Each row is a point on a tangle of strands that fork, close into loops and nearly touch. The rows are in no order.
In the rows, zero is written as 128.
Points whose rows are less than 152 apart are linked; no others are. Some points are linked to none.
sibi: [121 103 141 132 126 106  78 127 152 101 130 113 105 107 164 119  91  98
 122 147  89  75  83 136 179 129  78 156 143 131  80 117  68  76 127 131
 109 153]
far: [ 78 125 117 136 130 140 152 160 130  71 177 121 157 107 135 130 141 158
 111 133 103  35 189 133 158 103 131 143 161 161 158 119  97 150 124 138
 105 155]
pas: [ 98 172 135 151 145 169 209 162 143 141 159  94 159  93 139 119 112 125
 102 133  75 133 126 110 161 105  88 125  98 108  98 151 148 145 142  96
 180  98]
kaz: [112 121  64 121 177 110  81 118  95 126 146 158 126 157 138 140 129 135
 164 152 156 114 132 185 153 117 130 138 112 170 158 139  69 107 109 170
  91 183]
bal: [141 188 107 168 165 168  97  98  76 140  60 157 153 155 122 138 136 149
 185 133 140 199 159 121  90  89 161  90 148  91 158 186 133 118 164 150
 141 148]
Dor: [146 132 178  90 155  91 135 142 140 166  92 107 127 177  81 143  96 145
 163  96 192 203 115 131 138 120 160 144 175 111 162  89 152 163  90 106
  70 104]
Rupub: [129 152 185 135 117 156 157 137 104 149 118 100 177  75 128 174 107 170
 151 139 140 165 119  92 113 132 216 123 166 157 152 176 197 145 144 136
 127 157]
sogol: [ 99 122 120 143 119 137 102 206 112 128 176 139 119 134 142 141 138 125
 128 134 152  82 175 159  95 102 145 162 115 122 131 166 138  72 142  98
 122  88]
gida: [129 127  86  91 120  63 115 118 121 146 116 170 140 204 151 141 128 127
 108 140 184 124 142 158 117 131 151 158 146 156 142 102 162 164 118 139
 121 135]
res: [153 123 145 106  89 119  70 141 113 103 153 166 130  41 122  81 102 156
 137 126 116 136 106 130 125 154 167 132 130 182 184 149 114 131 149 153
 106 192]
fub: [148 153 102  82  90  56  92 117 125 163 115 198 113 164 147 113 137 100
 104 102 171 127 131 151  75 126 152 145 151 132 156 115 185 143 138  94
 124 122]
Pude: [104 126 145 126  97 104 142 144 146  91 150 133 171 116 132 139 112 152
  91 150 115  56 140 104 169 169 126 136 176 181 127  93 101 188 129 156
 104 168]
Zene: [ 90 131 156 138 151 169 165 207 115 155 183  71 159 110 104 183 111 166
 146 135 138 119 139 149 119  96 162 119 158 146 144 145 137 120 153 115
 106 118]
Gul: [145  98 169 140  99 148  94 130 109 140 116 133 135  89  91 173 126  88
 113 135 129 128  94 124  96 157 146  65 185 133  60  95 122 123 139 148
 103 116]
Defud: [135 130 126 130 137 128 115 142 152 139 108 124  84 149  85 112 160 117
 155  74 170 178 151 109 101  92  88 105  78  47 144 134 142 111 119  74
 146  74]
fasi: [101  98 125 131 153 175 167 179 145  72 178  82 116 124 140 124  87 182
 137 141 113 164 146  84 123 119 123 150  99  96 142 111 137  86 178 110
 219  89]
soru: [147 125 164 125 149 132 117  84 120 170  56 113 151 173 139 157  94 136
 117 126 139 145 107 148 119 115 177 135 179 112 140 111 152 133 113 119
 117 142]
zemos: [171 101 130 112 166 143 133  68 102 209  88 142 103 196 111 147 152 112
 160 132 129 164 112 176 145  98  82  96 166 106  84 103  89 123 101 145
  97 156]
nonu: [159 136 178 118  90 131 124 129 121 115 106 116 139  80  96 127 126 171
 163 116 134 174 118  80  85 137 202 124 147 131 176 154 207 131 139 121
 139 150]
lesa: [117  99 159 134 107  96  54 170 126 146 112 151 140 107  70 143 128  89
 110 132 147  95 109 147 123 129 163 108 179 148  85  95 102  87 128 125
  67 126]
tozib: [116 138 123 134 120  86 108 167 139  92 150 115 151 124 146 121  69 121
 100 141 116  93 122 140 182 137 113 175 174 158 130  87 119 148 132 124
 105 164]
lupa: [128 121 182 123  91 136 120  84 129 137  81 155 163 134 175 186 111 133
  84 155 120  72 132  79 125 138 156 108 212 137  87 138 126 163 139 160
 106 152]
sege: [180 120 135  97 124 145 137  69  91 171 105 108  97 146 152 132 139  87
 132 114 104 137 100 185 122 130  97  92 153 125  76 109 125 107 107 162
 135 142]
ruro: [112 144 150 134 153 142  96 156 145 118 127 130 133 104 198 133  41 145
  86 137 114 174 108 123 126 127 131 175  88  87 172 149 132 134 185  71
 156 131]
nela: [115 154  71 151 155 133 137 127 114  98 133 136 138 136  98  93 159 180
 166 123 134 142 148 123 129 127 116 106  91 127 214 149 127 165 127 161
 161 167]
Mebo: [111 105 134 144 144 162  92 117  86  99 109 131 134 132 185 132 125 144
 151 136 131  68 165 138 133 120 151 159 153 132 122 172 109  83 107 176
 100 161]
zan: [ 88 108 138 158 139 194 131 217 134 115 195  79 157  75 107 157  88 147
 121 156 111 118 127 138 126  91 141 114 136 125 122 129 103  92 182 121
 141 115]
mades: [125 130 133 167 165 159 147 108 115  99 101  82 121 143  93 106 147 153
 177  99 109 135 160 122 142 118  96 130 114  83 135 153 121 111 100 162
 139 132]
Duram: [144  91 118 135 116  99 127 162 148 103 158  85 114 111  98 107 106  99
 122 129 128 130  88 154 128 182 116 118 140 165  95  26 111 155 134 169
 123 100]
nemek: [135  94  88 117 111  87 130 145 151 102 171 109 132 129 123 131 118 119
 110 158 130  97  93 148 139 184 142 147 107 208 143  49 102 154 118 159
 122 134]
neb: [124  88 150 130 119 132 124 107 163  88 124 105  88 108 170  86  95 123
 122 136  73  84  84 119 148 174  63 151 129 121  79  90  89 108 150 148
 153 139]
vin: [ 75 111 162  90 118 135 172 201 140  87 206 104  93 105 130 179 138 173
 158  98 132 105 165  93 135 158 107 131 143 131 118 154 119 133 133 109
 115 142]
Tuza: [ 67 131 139 144 139 123 160 166 157  96 190 104 127 100 121 115 145 131
  89 124  56  47 150 148 171 103  88 161 147 152 125 123  95 140  98  96
 102 135]
somep: [136 142 123 150 165 171 134 101 125 161  85 107 136 125 113 120 117 125
 123 133 125 152  91 141 144 127 119 121  56  97 153 146  96 114 117 107
 146 121]
rud: [130  83  99 117 160 139 152 149 158 141 162  95 130 164 104 150 142 130
 147 131 171 166 124 148 156 132 118  86  70 134 144  86  84 176 113 146
 133  93]
vato: [148 154 101 140 103 135 139  92  81 126 143 155 128 119 205  98 137  77
  92 133  99  87 146 153 119 136 108 135 162 152  64 142 135 141 128 183
 120 117]
ruti: [126 119 138 176  88 137  92 176 140  89 125 124 136  91  55 129 144 127
 135 118 147 127 171  80  98 115 118  74 175 104  91  97 150 127 163 150
 138  99]
ripu: [141 147 122 130  80 116 144 127 112  69 188 172 131  47 128 130 175 147
 117 152 108  83 136  56  98 184 165 123  85 166 146 160 133 119 155 123
 149  99]
Bod: [152 137 110 155 115 128 151 152 121 131 129  75  93 149  87 100 164 108
 172  89 161 201 172 116 118  72 110 113  82  70 121 131 168 103 106 123
 161  44]
bazi: [125 110 149 105 123 128 134 100 114 154  92 139 108 193 129 152 169 118
 125 101 169 118 154 138  99 109 125 146 101  93  87 129 149  94  99  95
 122  85]
Mes: [130 147  55 129 148  83  81 112 125 141 129 173 142 154 191  88 113  80
  91 150 159  80 158 190 145  98 127 200 119 163 130 117 117 100 124 134
 100 126]
Dibu: [ 98 150 109 127 156  76  92 148 170 110 159 135  89 110 167  82 125 103
 131 110 103 102 126 156 154 123  67 158  69 123 143 134 110 120 127  86
 119 145]
kopem: [124  97 140 170 106 162 107 214 144 122 165  82 139  85  79 147 104 118
 135 134 137 148 129 125  98 116 140 105 147 112  93 108 142 105 167 123
 152  79]
Buk: [163  82 139 116 154 143 115 124 118 134 104  87  82 197 112 154 118 120
 168 107 181 206 139 156 106 110 123 110 116  77 131  88 111 119 116 154
 116  73]
Fidib: [158 120 142  91 155 117 125  88 127 189  75 138 126 155 107 164  85 128
 118 143 150 179  67 150 132 141 166 146 120 123 163 118 122 123  96  82
 108 152]
Bolur: [121 122 170 125 155 153 135 113  71  96  99 101 116 122 174 115 102 172
 186 120 121  98 128 132 142 147 143 161 203 143 136 164 132  95 116 201
 113 191]
nez: [141  80  95  72 125  93 136 118 146 100 175 119  92 128 122 129 157 149
 165 133 135 107 103 133 154 178 139 144  71 192 167  90  87 137  78 138
 121 174]
Tave: [ 89 115 100 126 130  80  75 187 171 163 151 178 140 135  62  97 174 140
 122 106 168 109 133 149 122 108 125 115 106 120 173 125 110 113 139  79
 110 120]
senu: [139 151 159 100 110 160 163 112 134 160 104 103 134  99 136 123  78 127
 116 115 107 193  82 111 131 144 109  99 117  99 119 126 164 165 163 116
 156 132]
Taf: [107 157  95 130 112 163 187 121 115 128 162 143 159  73 177 140 129 121
 114 151 108 105 158  86 136 120 146  99 110 144  82 191 146 126 149 170
 155 130]
teveg: [113 119 101 125 100  74  73 189 171 118 201 153 138 129  82 120 163 166
 110 130 158  80 151 125 111 122 157 110 122 153 208 113 113 154 169 111
 121 143]
lutad: [138 175  95 160 141 168 124 101  79 125  78 110 136 147 164 133 112 128
 150 125 120 199 139 122  90  89 148 109 108  72 146 178 157  76 183 153
 183 115]
ditu: [153 132 162 145  98 116 127 104 169 124 100 108 121 107 129  75 105 100
  91 119  68  97  76 125 140 150  59 119 152 118  85  69 103 162 142 128
 143 124]
fufen: [129 132 162  73  90 106  75 101 140 146 132 204 102 102 149 148 143 136
 119 140 117 114  97  82 166 140 108 103 141 147 110 173  81 139 129  87
  78 192]
Tekir: [130  72 115 107 113 128 107 131 116 132 157 144 130  96 133 166 109 166
 164 154 151 190  91 123  95 162 193  82 134 170 158 147 140 144 162 191
 120 191]
Resat: [156  90 107  96 119  56  97  91 127 144  90 143 129 191 118 163 112 111
 117 140 177 123 120 159  95 136 185 167 186 166 137  71 161 117  85 139
 104 137]
Poz: [137 105 166 141  91 138  86  91 129 136  95 181 173  94 120 177 118 119
  70 153 116 134 106  87 105 144 170  76 186 139 101 101 122 158 157 135
 119 142]
rer: [ 95 133 122 154 138 167 189 169 153 116 167  84 141  59  77 153 130 172
 158 129 101 143 174  47 159  94 131  82  89 103 121 134 114 105 141 147
 159 122]
soz: [118 110 138 144  93  99  61 191 104 105 167 144 112  84  95 128 136 105
 152 117 146  94 132 154 101 151 123  99 174 157  91 120 115 109 140 161
  79 134]
Lesi: [157 151 150 151 118 183 115  89 127 154  79 133 141  89 136 112 112  97
  96 125  90 115 115 105 128  87 117  95 116  85  94 163 144 100 142 100
 165 120]
bipos: [133 165 144 115 150 128 124 100 116 181  73 158 136 132 117 115 105 134
 112 124 118 116  87 138 152 120 139 151 107 115 167 170 112 109 104  75
 110 152]
nem: [100 131 140 130 129 170 162 139 159 130 145 117 174  97  63 173 152 170
 132 135 136 128 148  71 158 103 142  71 107 128 159 138 103 158 122 120
 128 143]
nulip: [165 101 124 131 102  43  68 115 135 118 102 146 118 137 103 148  88  91
 107 128 149 141 122 166  97 145 157 144 218 168 118  51 152 116 118 126
  89 146]
veba: [161 142 131 115  84 124 158 126 113 132  98 114 131 133  76 127 159 145
 155 110 162 159 139  84  98 134 186 117 148 139 158 133 202 139  94 129
 146 112]
Vul: [ 92 130  94 142 145 148  84 190 123  98 190 160 141 125 197 113 108 130
  90 155 123  70 168 148 118  78 143 207 129 136 161 152 103  94 147  81
 138 101]
papu: [134 194 154  95 158  98 155 151 117 181 116 115 138 157  86 137  87 157
 157 102 158 199  93 141 148 143 132 139 139 129 176 120 138 183 107  96
  84 149]
pife: [118  95 162 158  97 122  85 190 157  86 118 111 129 150  84 119 123 134
 133  97 163 130 185 118 106 110 102 125 184  85  99  69 146 150 145 128
 125 102]
kunif: [112 126 115 139 142 142 153 127 169 150 126 157 147 133  58 115 177 137
 134 113 148 139 130 108 150 106 119  96 105 118 157 129 119 165  92 105
 137 122]
Ranu: [136 154 114 173 156 157 109 123  97 131  85 111 183 123  95 124 111 166
 173 147 147 173 142 112 108 105 186 101 153 126 195 148 152 130 156 183
 148 159]
supiz: [154 122 137 106  99 140 230  79  97  98  94  69 105 153 148 128 156 164
 167 109 124 149 143  73 141 148 127 131 157 114 116 145 181 118  86 185
 162 118]
Feso: [202  95 120  78 129 132 135  67 138 173 107 119  69 173 141 139 146  62
 135 116 118 172  75 162 121 143 114 100 128 125 103  71 112 122  91 117
 138 114]
Zevos: [136 169 135 144 122 171 181 107 125 156 102  86 132  90 131 119 112 120
 125 124  95 173 111  82 141  99 120 105  71  77  98 161 174 105 147  99
 188 104]
mege: [120 116  49 134 156 113 105 111 118  99 150 150 122 140 171  78 169 106
 141 144 126 105 146 179 136 130 107 117  85 176 151 130 108 143 121 196
 133 169]
sodil: [136 145 118 104 104 122 189  82 134  79 163 145 107  82 186  80 158 126
 119 152  82 113  93  94 111 209 128 129  56 178 114 137 152 113 148 143
 157 111]
zili: [144 106  93 124  95 117  90 121 144 103 174 182 128  83 150 141 150 135
 110 165 134 135 118  81  77 161 172 105  68 158 147 145 139 144 189 146
 162 115]
buv: [163 123 176 130 129 125 111 102 177 155  59 121 133 158  90 112  89 116
  85  95 123 156 105 121 136 110 115 124 161  67 151  59 128 151 124  83
 133 112]
falu: [175 133 122 101 107 123 143  65 138 105  92 139  97 123 140  76 151 143
 124 111 106 125 112  99 130 156 111 145  96 127 175 134 147 153 104 108
 170 154]
Donok: [144 152 176 129  90 123 117 107 170 138  83 130 129 124 139  96  84 105
  65 115  86 107  96 112 144 124  86 146 165  86 114  90 144 159 141  69
 151 119]
Pupef: [102 146 138 180 157 180 159 164 121 111 131  79 147  91  71 117 132 151
 170 120 108 125 169 105 147  92 124 117 131 101 136 151 128  95 122 134
 142 120]
Zoz: [ 81 132 199  91 115 102 133 198 142 112 174 115  89 119 154 174  99 152
 141 105 117 118 130  85 161 142  73 161 161 120  80 156 116 117 118  64
  96 149]
Lin: [149 100 110 122 129 157 188 140 114 119 132  69 150 124  79 106 123 160
 168 124 145 194 103 121 147 153 158  78 139 158 159  99 138 144 114 215
 145 136]
vapop: [125 153  91 133 103 119 202 102 133  81 167 129 118 120 180 107 184 106
 104 140  91  82 136  96 110 174 127 158  69 171 118 143 174 138 108 123
 171  79]
vikim: [ 95 175 146 193 181 169 187 145 117 119 117  81 175 139  41 128 151 170
 179 104 103 113 186 130 138  76 151 146 147 114 165 153 112 106 100 113
 104 103]
Feres: [104 112 109  83 107  98 126 177 133 128 205 132 116 118 154 192 116 173
 155 125 176 142 130 120  96 168 165 103 129 165 145 156 145 147 165 166
 106 162]
niz: [116 143 165 138 129 180  98 119 141 101 113 154 181  81 160 143  83 186
  97 153 109 127 139  74 150 118 156 132  94 104 171 188 105 129 175 116
 141 158]
seb: [104 135 101 156 146 148 173 109 148  90 148 125 135 125 192 108 156 114
 107 136  82  79 161 105 137 120 101 167  79 121 108 171 151 120 115 127
 185 105]
Fis: [135 107  84 101 120 148 203 111 147 102 157 101 137 122 100 121 150 169
 154 139 144 184 133  76 150 149 143  77  91 148 161 105 138 163 134 185
 181 139]
somup: [165 136 146 110  90 114 169  55 147 101 123 158  85  88 145  84 190 131
 128 128  72 101  85  74 123 184  95 128  87 145 122 149 128 154 101 117
 153 132]
vub: [118  95 146 120 129 157 196 110 102  83 113  67 119 121 129 105 136 178
 177 127 111 108 146 107 149 160 123 147 180 138 110 142 151 104  97 208
 134 153]
roled: [125 124 120 158 162 155 104 112  85 106  90 114 132 178 188 115 104 123
 127 148 129 106 152 178 123 116 116 187 130 105 117 145 110  82 134 154
 135 121]
Vovuv: [103 155 205 151 158 168 145 189  87 158 127  72 163 102 131 160 105 143
 171 131 148 159 146 139 118 116 174 137 204 150 111 158 176 150 147 141
 108 125]
Pinad: [124 130 138 149 161  99 142  54 109 181  60 145 155 208 124 109 150 122
 114 136 125  81 147 184 148  74  83 173 143 104  95 126  93 106  84 154
  99 130]
Lib: [128 108 126 153 137 143  65 101 149 157  86 166 141 110 127 103 147  63
  85 147 100  82 102 158 141 109 107  94 125 135  83 111  74 108 127 127
 115 131]
git: [180 122 134 110  88  82  93 108 123 122 125 162 102 114 111 121 118 102
 107 116 117 148  91 135  84 178 143 110 173 151 139  63 151 166 134 130
 117 139]
bofu: [105 127 148 143 164 162 131 182 134  99 141 104 110 135 159 142  55 164
 127 137 114 183 121 113 101 126 120 181 105  74 147 144 133 109 174  77
 193  93]
Detu: [150  91 121 153  97 118 131 186 138 130 164  71 116 110  87 121  99  91
 120 123 144 174  90 146  94 172 145 105 139 128  97  59 150 131 161 155
 140  50]
zez: [151 144 103 103  73 111 208  92 107  62 128 107  93 133 131 101 179 126
 143 100 126 142 148  58 109 180 128 116 133 130 108 123 195 134 115 158
 184 100]
pulib: [ 94 136 175  96 127 105 104 145 145 147 134 141  98 106 133 161 117 146
 144 104 128 122 110  94 171 137  81 108 122 120 105 165  91 130 123  89
  75 176]
fod: [129 131 124 151 124 157  79  97 173 126  86 162 160 104 146 108 140  91
  72 140 111  97 115 100 131 100 115  93  91 106 105 120 108 136 160  90
 155 115]
dedaf: [125 107 116 102 117 107  85 143 142 108 163 157 126  88 112 128 137 151
 130 141 129  98 113 128 156 147 147 128  93 189 179 125  84 131 124 123
  98 190]
Nik: [154 111 100 117 126 149 174  88 155 119 128 140 127 108 105  79 160 159
 153 147  99 173 100  95 166 148  98  81 109 144 146 116 118 205 123 158
 169 178]
boter: [136 119 111 146 118 135 173 135 126 136 149  81 118 151  93 122 188 109
 146 108 146 154 163 146 128 107 108 112  86 125 107 132 151 133  84 158
 137  71]
Sofe: [142 120 102 120  86 126 104 134 112 109 202 181 133  53 140 117 116 159
 136 150 139 168 112  90  87 168 185  76 133 177 141 159 141 140 199 201
 140 155]
zula: [159 161 168 104 128  97  97 125 147 125 106 127  98 111 161  98  33 122
 105 107  94 157  98 132 141 125  83 164 161  76 153 113 147 142 164  74
 134 162]
vofi: [145 182  92 151 150 135 145 127 106 144 109 122 164 139  80  81 131 155
 137 129 130 137 120 164 138 127 163 137  99 140 245 142 137 145 112 125
 146 138]
Fali: [212 114 114  72 106 133 156  75 150 161 124 136  82 158 141 117 158  75
 117 117 111 207  77 127 107 167 133  91 134 122 139  52 148 176 114  98
 159  97]
Tuga: [ 68 138 142 121 138  69 141 160 171 125 195 117 108 131 137 140 149 105
 101 120  97  72 135 141 188 107  55 171 120 143  70 130  97 119  96  81
  83 122]
pum: [113 166  91 158 120 151 196  89  99 117 142 129 153 104 180 104 156 101
 108 142  82 117 180 128 137 105 106 109 132 133  56 184 163 141 133 203
 156 122]
lon: [168 105 171  97 105 111 152 132 122 137  86 103 120 183  86 117 149 129
 162  82 194 163 134 126 107 123 190 140 183 116 150  97 186 140  70 123
 105  66]
rizig: [154 125 131 152  90 127 147 126  98  71 134 114  89 105 117 103 168  80
 130 107  99 120 155 114  78 153  92 123 150 109  62  97 162 105 134 130
 165  63]
figeb: [ 77 101 107 141 166 115 131 157 158 119 193  98 104 151 113 157 175 119
 132 106 124 102 169 175 128 103  79 138  64 117 106 124  95 106 120 123
  98  99]
gubar: [159 123 125  76 102  89 115  95 138 147 126 160  96 139 163 158 113  99
 102 140 130 135  79 120 130 164 125 123 124 160 103 102 130 161 125 104
 117 161]
sar: [120 120 157 128 102 143 153 107 138 108 100 124 187 115 114 158 127 165
 107 153 138  82 142  78 143 167 163 109 189 166 121 122 133 191 111 186
 123 169]
gazek: [118 132 115 137  92  45  86 175 144  86 159 142 130 152 168 144  67 105
  83 143 143 122 142 146 117 145 116 180 185 151 104  68 157 154 159 119
 117 120]
Sapam: [135 119  92 126 103 125 131 131 125 138 140 118 122 130 127 132 161  95
 121 130 154 125 122 150 100 155 138 107  95 149 114 123 152 126 116 138
 145  99]
Dugig: [120 123 111 110 166 127 137  88 115 225  94 164 122 164 107 135 152 107
 134 153 136 151  89 182 167 100 103 117 126 128  97 140  90 116  82 102
  91 152]
lisu: [145 147  96 111 140 170 113  60 101 181  97 191 155 139 178 128 141 103
 106 157 134 132 113 148 131 101 151 100 116 134 133 181 122 147 130 136
 128 161]
zinef: [184  90 162 116 138 139 126  80 116 132  78  92  89 213 131 141 143 109
 154  84 153 152 151 153 102 112 119 142 136  67 112  96 132  80  90 120
 118  81]
sidi: [110 111 124 140 108 134 110 144 144 119 130 138 120 140 142 148 149 104
 101 140 151  79 156 129 105 124 138 146  84 121 104 134 134  98 131  95
 139  73]
Vufir: [111 159 164 169 167 144 188 118 109 151  90  95 171 171  67 112 138 163
 150 108 105  89 146 154 160 116 136 188 153 112 156 153  94 109  72 109
  97 111]
Nimim: [147 116 100 141 141 171  82  87 118 168  88 190 128 116 110  86 172  88
 122 143 117 112 116 153 116  91 131  87 126 129 134 152 111 117 118 124
 138 162]
rup: [ 88 139  86 120 143 105 153 171  98 146 214 101 136 146 136 172 138 135
 133 141 145  64 160 202 127  92 139 144 114 177 144 135 116 113 133 138
  81 130]
luti: [ 96 168 124 140 142 180 151 122  87 167 131 142 171 119 176 172 137 116
 133 145 150 109 171 118 123  90 156 112 113 129  92 220 151 119 124 151
 110 122]
Zop: [128 154  43 136 152 104  86 121 118 151 132 170 128 152 178  55 154  94
 112 140 150 106 156 199 113  98 125 150  86 143 168 152 126 117 125 155
 126 117]
bipu: [127  75 108 139 135 129  38 115 140 122 107 143 133 116 158 132 115  87
 101 168 130  81  96 149 141 135 142 123 112 152 105 111  63  87 133 141
 106 155]
ruru: [141 112 127 146  90 142  78 146  85 102 144 158 133  54 109 109 127 109
 145 128 122 106 118 136  99 149 185 100 171 161 132 142 129  99 145 182
 108 154]
felun: [113 154 111 129 157 120 146  95 140 125 115 143 109 166 106 109 168 156
 151  98 120 148 154 119 149 123  73 116  99  90 159 160 118 175  95 127
 138 149]
dof: [112 106 149 145 159 135  69 151 115 145  97 119 124 193 106 164 125 131
 157 115 187 169 169 166  87  89 101 111 118  71 100 115  98  97 160 136
  95 101]
Kivot: [106 138 139  97  85 112 164 180 120  96 196 131 119  99 140 147 126 149
 134 119 135 109 138 105 112 176 138 138 131 158 125 150 152 151 148 126
 125 133]
tesa: [126 128 144 131 147 186 164  73  82 174  92 106 139 129 158 179 143 126
 144 144 124 104 116 130 141 118 149 111  96 125  93 213 123  81  97 144
 125 130]
fazi: [138 172 158 130 150 103  93 128 133 144 101 137 123 128 188 145  19 118
  79 142 105 162 104 135 137 106 129 206 154  91 147 141 138 115 160  50
 123 140]
Bug: [192 124 124  74  95 152 175  74 137 164 126 153 101 115 121  99 159 118
 137 141  91 204  66 107 136 153 105  80 130 130 126 107 141 198 131 100
 154 168]
seva: [124 130  93 138 154 163 116 114  95  98 118 122 115 130 210 106 106 118
 126 142 121 148 128 140 103 117 128 142  84  91 138 163 141  83 175 148
 177 116]
kal: [ 81 112 136 140 165 139  92 139 142 110 136 129  87 145 117 146 146 140
 152  91 136 139 164 128 138 110  55 112  71  73 105 149  81 115 143 120
 110 131]
mab: [113 140 137 135 146  99 154 119 111 157 104 130 144 164 109 102 151 126
 118 110 126  68 146 173 159 111 117 202 133 128 124 131 128 103  73 110
  98 117]
tofim: [ 98 147 113  93 172  94 168 116 141 213 139 154 130 167  88 159 148 126
 143 116 149 153  99 149 184 117 106 138  91 137 118 153  84 136  70  81
  81 128]
des: [102 112 160 155  90  87  82 194 152  89 131 131 138 136 128 155  87 145
  99 128 143 134 149 113  94 131 146 158 213 120 122  83 172 157 151 108
 116 110]
nofo: [153 159 136 129  89 111 177  96  82  80 140 150 106  90 127 133 165 111
 113 121 101 109 136  59  93 188 114 112 149 119  94 127 178 128 135 140
 155  86]
bobeg: [115 107 152 134 125 177 186 178 139  95 154  89 119 115 132 125 116 138
 112 132  97 131 136  79 129 133 111 159 118 122  85 136 146 115 117  84
 198  66]
kob: [ 77 109 125 138 156 111  62 171 140 162 104 178 157 174  73 139 165 147
 131 112 188 133 162 144 105  74 122 103 126  87 140 131  99 105 156 121
 104 108]
Mim: [108 120  82 158 137 149 123 150 127  53 158 144 147 146 210  99 132 125
  93 152 115  53 186 129 118 104 125 192 119 138 140 145 130 122 137 121
 175  98]
zipib: [144 143 140  64  91  56 100  98 145 153 152 212  84 124 133 159 155  98
  98 137 129 123  76  91 136 164 109 124 123 162  97 124 108 139 124  48
  87 149]
fibed: [114 158 121 155 171 180 155  82  92 171  84 108 139 168 150 164 127 119
 134 138 126 127 113 161 126 116 135 131  52 100 120 191  90  79 120 109
 128 101]
bov: [122 100 128 107 152 111  99 149 152 110 140 107  70 112 128 123 125 126
 162 104 135 144 103 146 145 149  78 127  61 111 137 112  84 100 119 108
 119 151]
bepom: [112 178 110 106 184  83 143 140 113 188 114 149 148 205  82 152 110 151
 165 116 170 185 115 160 154 116 116 144 140 140 141 128  88 153 110 107
  76 147]
vusa: [ 85 146 104 131 178  76 140 138 201 129 179 120  99 137 127 108 167  87
 114 123  86  94 129 170 145 114  72 156  51 141 122 105 108 131  94  88
  92 100]
zoru: [145 142 176 121 141 159 167 134 151 151 109  84 121 120 102 132  94 140
 128 106 122 174  87 112 168 140 124 126  92  82 143 131 114 154 115  87
 129 102]
ripif: [168 127 172 127 139  97  99  83 162 170  64 121 148 175 137 157  64 123
  98 109 124 152 128 151 117 101 127 138 216  92 131  59 155 150 137 104
 114 141]
Ralo: [132  89  99 119 159 108  58 115 128 135  91 150 118 170 125 141 113 124
 134 160 160 118 115 158 146 131 136 140 125 138 147  96  87 105 114 134
 110 176]
Laf: [140 171  92 178 147 155 115 127  83 128  76 117 180 141 121  74 105 137
 140 138 132 140 150 173 114  99 161 134 150 120 193 145 160 125 143 168
 148 134]
nid: [124 151  95 146 115  98 101 135 115 136 151 168 130 122 180  93 132  58
  84 138 129  66 141 169 126 118 127 158 132 165  78 126 121 122 123 126
  97 109]

How many points has the smallest loop of links through each point below? Write none if it is on no loop.
nid => 20
bobeg => 16
Poz => 20
vusa => 5
felun => 6
bepom => none
senu => 17

A tip is a point with one link. Name the tips that can be reached along the links from each point below, in the order of the rows.
git => fub, ripu
Detu => Lin
Buk => Defud, teveg, falu
bofu => lisu
felun => Pinad, rizig

A fork is a point with three links, a tip a point with one. Leave the first point through the second and follow the links. Name the first fork or tip that comes.
lesa, soz => kopem
kopem, Detu => Pude
mege, Zop => somep
tofim, Dugig => Lin
falu, somup => sidi
lutad, seva => rizig

Name the points in between on the shortest way along the links from the first point to the second, in order.
Bod, sodil => boter > Sapam > sidi > sogol > Vul > Mim > seb > vapop
tesa, Lib => fibed > somep > zoru > senu > Zevos > Lesi > fod
pife, bepom => ruti > kopem > zan > Zene > Vovuv > Rupub > nonu > veba > lon > Dor > papu
Resat, Tekir => nulip > git > gubar > zipib > fufen > pulib > Zoz > vin > Kivot > Feres
